Points on a hilly landscape, in no order, each with its height.
A climber steps from a point to the highest of its 2 nearest points, and stops where none of them is higher. Distance is the straight distance between rows; heights are no part of it.
venup height 21.1: [185  99 148 127  81 150 167 116 117  95 109 105 126 125  91 149 129 159
 141 104 110 114 170 103]
sezit height 61.1: [108 105 124  97 159 150 153 138 183 164 143 150 136  85 111 130 119 127
  86  81 111  99 168 135]
Moko height 33.4: [113 184 168  73  90 134 181 103 142 182 145 133 120 177 145 132 135 147
 116 145 108 154  72 127]
bev height 36.4: [114 182 137  73 104 126 176 127 132 201 138 159  94 157 118  98 148 113
 129 119  89  98  55 175]
topib height 5.8: [120 132 140 109 187 114 149 140 149 103  79 203 156  73 139 101 153  91
 113 181  81 100 140 102]
nak height 75.4: [137 142 120 106 135 146  63 125  92 164 130 143 142 131 110 149 105 136
 159  89  68  98 101 165]
gekes height 47.6: [116 120 130  84 138 115 145 154 112 140 195  97 118 154 129  76 137 109
 157 155 137  90  96 127]
Tiz height 75.6: [140 140 131 125  48 109 101  77 162  87 107 128 153 141  70  81 111 136
  93 135 148 132 116 120]
vivun height 16.3: [171 119  81 157 111 150 137 105 159 135 157 177 139 108 115 180 109 119
 100 146 132 129 127 156]
dolop height 28.4: [123 111  80  76 170  81  80 142 140 112 139 148 142  90 181 123 162  75
 118 117 114 155 111 172]
lel height 60.5: [150 119 112 154 136 122 173 186 116 106 131 117 164 131  92 128 100 107
 133 104 169 123 120  76]
miru height 38.3: [119 150 154 193 102 153 111 142  83  85 116 111  66 137 115 123 132 197
 184 129 165 160  83  73]
gonef height 76.7: [141 106 143 117  51 152 143 110 126 132 149 140 160 144 109  70  85 159
 118 191 139 136 128 127]
Pek height 24.3: [ 76 141 140 113 155 173 140 150 118 147 120 137 105  97 136  89 204 132
 104 126  66  95 138 180]
dun height 44.7: [119 179 107 166  94 172 139 136 100 140 161 121 127 150 137 187 127 131
 168 128 178 130 149  99]
fipe height 52.6: [113 115 120 131 174 148 118 168 175 179 124 133 143  65 110 100 116 134
 121  94 121 143 127 115]
Zakas height 54.0: [122  93 114 110  83 139  81 141 173 108 188 143  80 100 111  86 144 115
 178 139 132 139 143 125]
Ditan height 13.5: [ 90 199 176 124 145  82 168 132 158 136  68 132 126 154 156 152 113 117
 109 103 114 192  92 101]
kipot height 61.0: [119 126 113 140  89 146  62 102 131 104 112 138 145 119 143 118 147 118
  92 129 107 140 154 173]
Ruton height 34.8: [177 155 113 104 170 129 118 111  71 148 158 118 180 151 162 160 122  75
  92 125  80  88 104 100]
golag height 19.3: [109 108 130  87 112 111 174 134 186 122 100 141  82 116 138 148 129 164
 121 100 162 161  97 155]
zib height 63.0: [153 154  96 115 144 172 111 101 119 187 168 158 154 129 106 178 130 103
  69  54 101 111 110 112]
Zunil height 36.7: [174  86 116  88 129  95 126  72 108 159 159 113 164 127  80 157  96 180
 133 122  83 135 128 183]
vor height 46.7: [134 144 105 168 136 168  77 114  89 157 129 163 189 154 125 147 112  89
 102 158  98  71 153 146]
lapu height 68.9: [114 144 131 108  75 135  88  91 139  89 119 133 149 162 116 105 137 113
  77 130 134 116  79 160]
bavar height 27.0: [137  95 133 156 201 153 166 128 134 118 148 117  82  94 161 175 117 162
 126 175 158 121 125  96]
bag height 14.7: [132 122 140 112 182 139 100 112 128  77  93 157 146 102 159 177 167  57
 116 124  92 109 155  99]
lesav height 38.1: [ 79 114 149  83 141 119  92 120 135 143 153 111 125 163 175 136 148 122
 163 127 159 162 139 119]
lezi height 37.8: [134 121 158 146 137 137 128 111 111 116 110  98 113 125 154 126 165 173
 114 182 142 214  72 115]
Lir height 68.7: [142  72 117 130 166  74 143 180 124  97 103 121 147 128  90  97 109 113
 171  93 168 152 138  77]
Dov height 54.1: [121 109 135 139 148 143 121 103 162 143 124 148 133 113 118 154 116 132
 117 121 134 103 198 110]
toroz height 36.8: [ 99 174 138 157  85 116 117 153 127 145  79 101  97 146 172  74 159 111
 159 127 132 145 155 159]
Pava height 27.3: [148 120 148 142  79 145 124  61 116  83  94 109  91 136 161 153 150 188
 101  95 157 201 132 104]
tedi height 21.4: [114  83 112 124 100 136 152 134 165  90 132 156  37  86 170 140 129 164
 124 108 156 143 128 174]
dazas height 15.9: [151 114  83 156  91 148 105 114 139 155 169 127 161  94  60  98 109 142
  79 123 140 105  96 166]
Togek height 26.0: [131 176 146 164 208 145 149 175  69 141 137  87 161 141 168 167 125 123
 114 156 126 138  66  88]
lopi height 26.1: [106 136 165 123 118 100 191 116 181 133 144 113  69 151 166 120 143 101
 129 143 162 156 187  64]
Kope height 40.1: [178 163  92  99  78  66 167 141 129 160 166 138 142 161  96 122  99  82
 184 128 139  91 126 139]
boto height 68.8: [144 122  91 102 141 168 109 141 125 169 172 163 125 101 114 184 100 128
 123  74  79  90 127 147]
zupob height 31.6: [130 147 173 138 115 158 142 105 131 112  73 107 134 128 128 139 160 169
  79  90  97 188 119  98]
neve height 29.1: [114 137 154 108  76  96 212 114 160 140 148 130 110 168 141  92 103 111
 146 190 169 134 149 110]
gure height 48.8: [132  89 129 154  98 129  77 108 145  71 138 127  79 127  98  92 148 153
 161 129 177 143 139 104]
salil height 65.0: [ 57 147 131 167 162 141 107 152 162 160 127 112 109 125 108 120 136 133
 155 127 179  94 148 122]
bapig height 18.6: [143 112  85 154 124 122 136 134 137 125 121 144 112  89 154 170  92 142
 114 110 112 127 146 191]
loten height 21.2: [123 127 159 122 216 145 142 186  89  91 144  97 153 114 142 124 168 135
 133 183 118 157  62  74]
sugif height 42.0: [ 91 130 112 150 107 153  78 135 132 146 151 120 122 153 161 165 134 131
 169 118 169 147 170 144]
nafaf height 52.1: [117  85 132 123 197 112 138 150 107 167 105 129 166 129 137 166 103 157
 152 137 117 130 147 149]
nufos height 19.2: [ 66 159 123  94 158 126 111 127 103 122 117 140 130 112 146 121 194 105
  82  87  85  63 107 188]
fofam height 33.8: [ 98  96 103  92 149  89  92 134 139 132 157 139 109 135 167 147 136  99
 176 137 120 148 157 193]
duz height 30.1: [162 162 137 147 152 161 128 133  70 155 135  97 170 152 135 159 112 134
 114 136  91 114  93  88]
ginu height 43.3: [ 94 154 126 135 109  82  96 142 114 161  82 123 146 155 149  56 152 100
 151 173 121 136 132 198]
Rugot height 50.3: [143 176 118 130 101  68 134 130 132 137  69 120 152 164 111  78 115 112
 139 139 129 130  90 193]
salet height 89.5: [109  56  93 169 122  98 145 140  96 100 121 131 120 123 120 119  91 206
 157 121 210 138 151 138]
sozo height 69.0: [131 129  99 121 110 124 110 171 100 166 111 165 133 141  95 143  74 127
 185  99  90  95 141 205]
val height 58.8: [124  75 103  95 127 142  86 130 149 125 208 161  99 106  97 105 132  96
 142 148  82  97 151 150]
rozo height 40.5: [121 167 153 170 161 142 144 139 155 140 108  79 139  99 118 138 140 143
  87  80 127 157 145  62]
Piten height 12.4: [141 108 101 168 123 169  94 140 130 125 145 141 185 108  79 135  79 164
  90  99 167 132 107 111]
nabut height 25.3: [128 113 181 102 100 166 146 108 132 113  66 113 132 129  86 142 142 167
 115  64  92 130 152 138]
Lital height 44.1: [134  73 140  90 162 115 140 137  92 129 114  97 167 129 107 137 125 177
 122 112 101 131 117 177]
nebig height 69.5: [168 129 126 105  91 149  97 112 112 173 169 147 175 135  87  73  89 133
 142 185  83 106 103 143]
Zeg height 23.5: [145 103 143 156 204 130 138 149 114 106 137 116 124 113 126 131 134 124
 155 184 146 152 117  60]
Mav height 58.9: [ 68 134 149 168 161 149 117 167 119 108 104  96  97 143 131 126 141 134
 151 105 171 133 157  74]
zakab height 2.6: [132  47 169  74 170 106 162 124 150  76 128 100 121  98  96  95 133 165
 118 122 127 134 144  86]
Pureb height 79.3: [118  61 108 166 164  76 114 166  93  86 133 109 130 152 113 112 107 157
 188 115 217 158 139  88]
mosi height 47.8: [135 164 128 158  99 171 120 113 127 145 176  83 122 129 164 131 129 147
 127 164 152 135 127  82]
Moli height 40.6: [135 143 105 126 161 126  89  97  66 184 164 156 157 171 157 152 128  72
 116 158  64  68 129 152]
gukig height 48.0: [ 86 150 155 157 131 148 138 113 163 144 127 115 146 140 120 160  95 157
 107  96 183 155 178  72]
Vuga height 16.6: [119 134 140 108 138  81 185 137 154 125  47 149 119 155 152 175 126 115
 140 101 143 160 118 140]
tol height 14.9: [ 79 163 139  89 163 133  78 119 121 130 107 146 113 134 163 154 158  89
 123  71  80  69 167 164]
pafor height 23.9: [144  90 128 143 106 123 144  73 147  69 101 138  29 103 170 160 163 175
 114 119 157 171 122 120]
gofe height 39.7: [136 143 110  81  94 120 146 119 147 197 189 163 112 137 108  91 130  97
 122 131 107 101 109 157]
gimad height 51.5: [114 166 150 133 127 150 127 133  99 139 173 104 124 176 161 120 107  95
 151 187 152  96 110  94]
zon height 43.4: [169 125  91  70 124  82 141 125 118 170 207 122 108 136 107  99 111  98
 167 129 106  60 121 154]
Zomi height 9.8: [155 143 123 142 145 111 146 135 173  78  92 170 109  56 164  87 123  93
  87 175 109  99 110 103]
bogo height 71.9: [ 79 104 114 147 140 119 120 120 146 166 153 103 139 131  93 127 119 166
 131 122 181 105 184 186]
resap height 43.0: [125 132 161 204 144 121  82 109 119  77 119 111  76 118  84  93 146 164
 151 148 168 149  93  74]
nipez height 15.0: [171 108  93 119  63 132 154 130 103  71 137 135 129 143 156 144 128 113
 131 119 158 136 131 131]
Penu height 23.3: [136 131 139 104  84 134 160  96 164 100 159 117  97 139 165 151 159  92
 108 146 158 172 134  70]
Lam height 11.7: [121 130 144  97 160 159 102 139 129 105  89 165 116 133 146 206 147  93
 145  71  88 108 144 127]
sug height 31.2: [125 144 172  96  67 171 192 105 151 149 140 144  97 172 146 116 124 149
 153 193 126 149 111 106]
Fifin height 29.4: [126 170 151 182 123 111 116 157 107 129  47 100 135 142 109  66 162 119
 159 117 122 163 114 124]
Sadi height 43.6: [114 154 161 176 124 141 150 120 118 120 162  88 117 158 127 157 122 171
 109 171 158 189  89  77]
tigaz height 70.0: [123 158 110 123 152 103 148 160 121 172  86 147 162 124 117 103 118 108
 102  95  82  86 116 187]
Nuta height 30.4: [ 77 185 152 133 134 151 127 158 127 153  90  95 120 108 158  56 190 113
 122 133 110 106 139 143]
vepot height 31.8: [146 114 128 115 107 132 104  95 127 111 112 103 120 107 171 143 120 183
 119 131 128 177 107 142]
Gon height 58.4: [155 168 120 132 149  64 138 145 123 120  60 117 156 146 117 117 159  65
 124 120 100 103 104 165]
vek height 52.9: [118 123 105 163 119 141  54 109 103 121 117 138 176 153 158 179 104 117
 102 127 121  97 185 173]
tor height 22.7: [153  94  70 113 145  95 115 146 139 109 167 118 128  96 105 138 175  82
 125  87 143 142 113 171]
zanu height 17.7: [156  96 137 136 112 149 159 148 108 104 101 145 119 130 145 140 142 108
 152 133 105 144 159 126]
nik height 6.8: [153  85 165 108 130 117 143 128 128  62 127  80 126 117  72  73 135 125
 114 110 117  93 137  64]
derad height 19.0: [146 124  63 143 106  95 125 131 142 115 157 121 138 105  69 124 124 131
 118 120 194 129 105 157]
seda height 20.6: [122 163 160 169 143  96 128 165 136  80  53 111 126 105  93  63 156 110
 107  72 124 163 106  83]
kifa height 55.2: [129 157 132 150 118 108 131 158 124 102 133 120 119 158 139 117  97  92
 144 145 164 125 118  69]
Tem height 13.2: [171 146 120 152 128 140 159 108 158 132 113 130 127  92 150 126 127 125
  78 159 117 123 123 119]
mopa height 12.9: [137 159 159 126 134 115 119 132 143  97  82 107 142 106 107  69 153 108
 105 102  92 108 139  83]
vuku height 19.6: [116 139 147 115 145 125 130 131 130  84 132 127 125 121 192 131 184  72
  99 147 129 148 131  85]
tipe height 79.6: [100  80 120 174 100 117 118  94 113 125 127  85 125 135 107 137 121 195
 149 133 191 137 206 165]
vipi height 32.4: [184 127 130  76 105 100 126  85 125 153 164 103 142 113 133 145  66 167
 148 151 108 117 117 119]
ler height 82.8: [150 118 109 133  36 125 149  96 127 108 130 165 177 125 115 109  61 130
  76 139 158 128 132 135]
Navol height 59.0: [106 103 116 132 198 150 118 138 103 181 128 184 153 142 123 180 120 108
 145 141  81 123 152 169]
Fito height 63.7: [149 107 132 118 109 174 115 114 140 133 158 179 116 118  86 109 105 131
 138 168  66  83 128 164]
giti height 29.6: [168 112 129 126 139 125 146 101 138 126 156  99  98  96 131 168  82 184
 160 155 153 126 140  80]
niz height 64.5: [114 137  93 138 134 121 115 158  88 178 119 173 140 169 161 188  88 101
 162 126  97 127 150 206]

Where does a climber stop that starts at each point below?
Lam -> tigaz
gekes -> salet
bavar -> nak
nik -> tigaz
topib -> zon
resap -> ler
loten -> ler
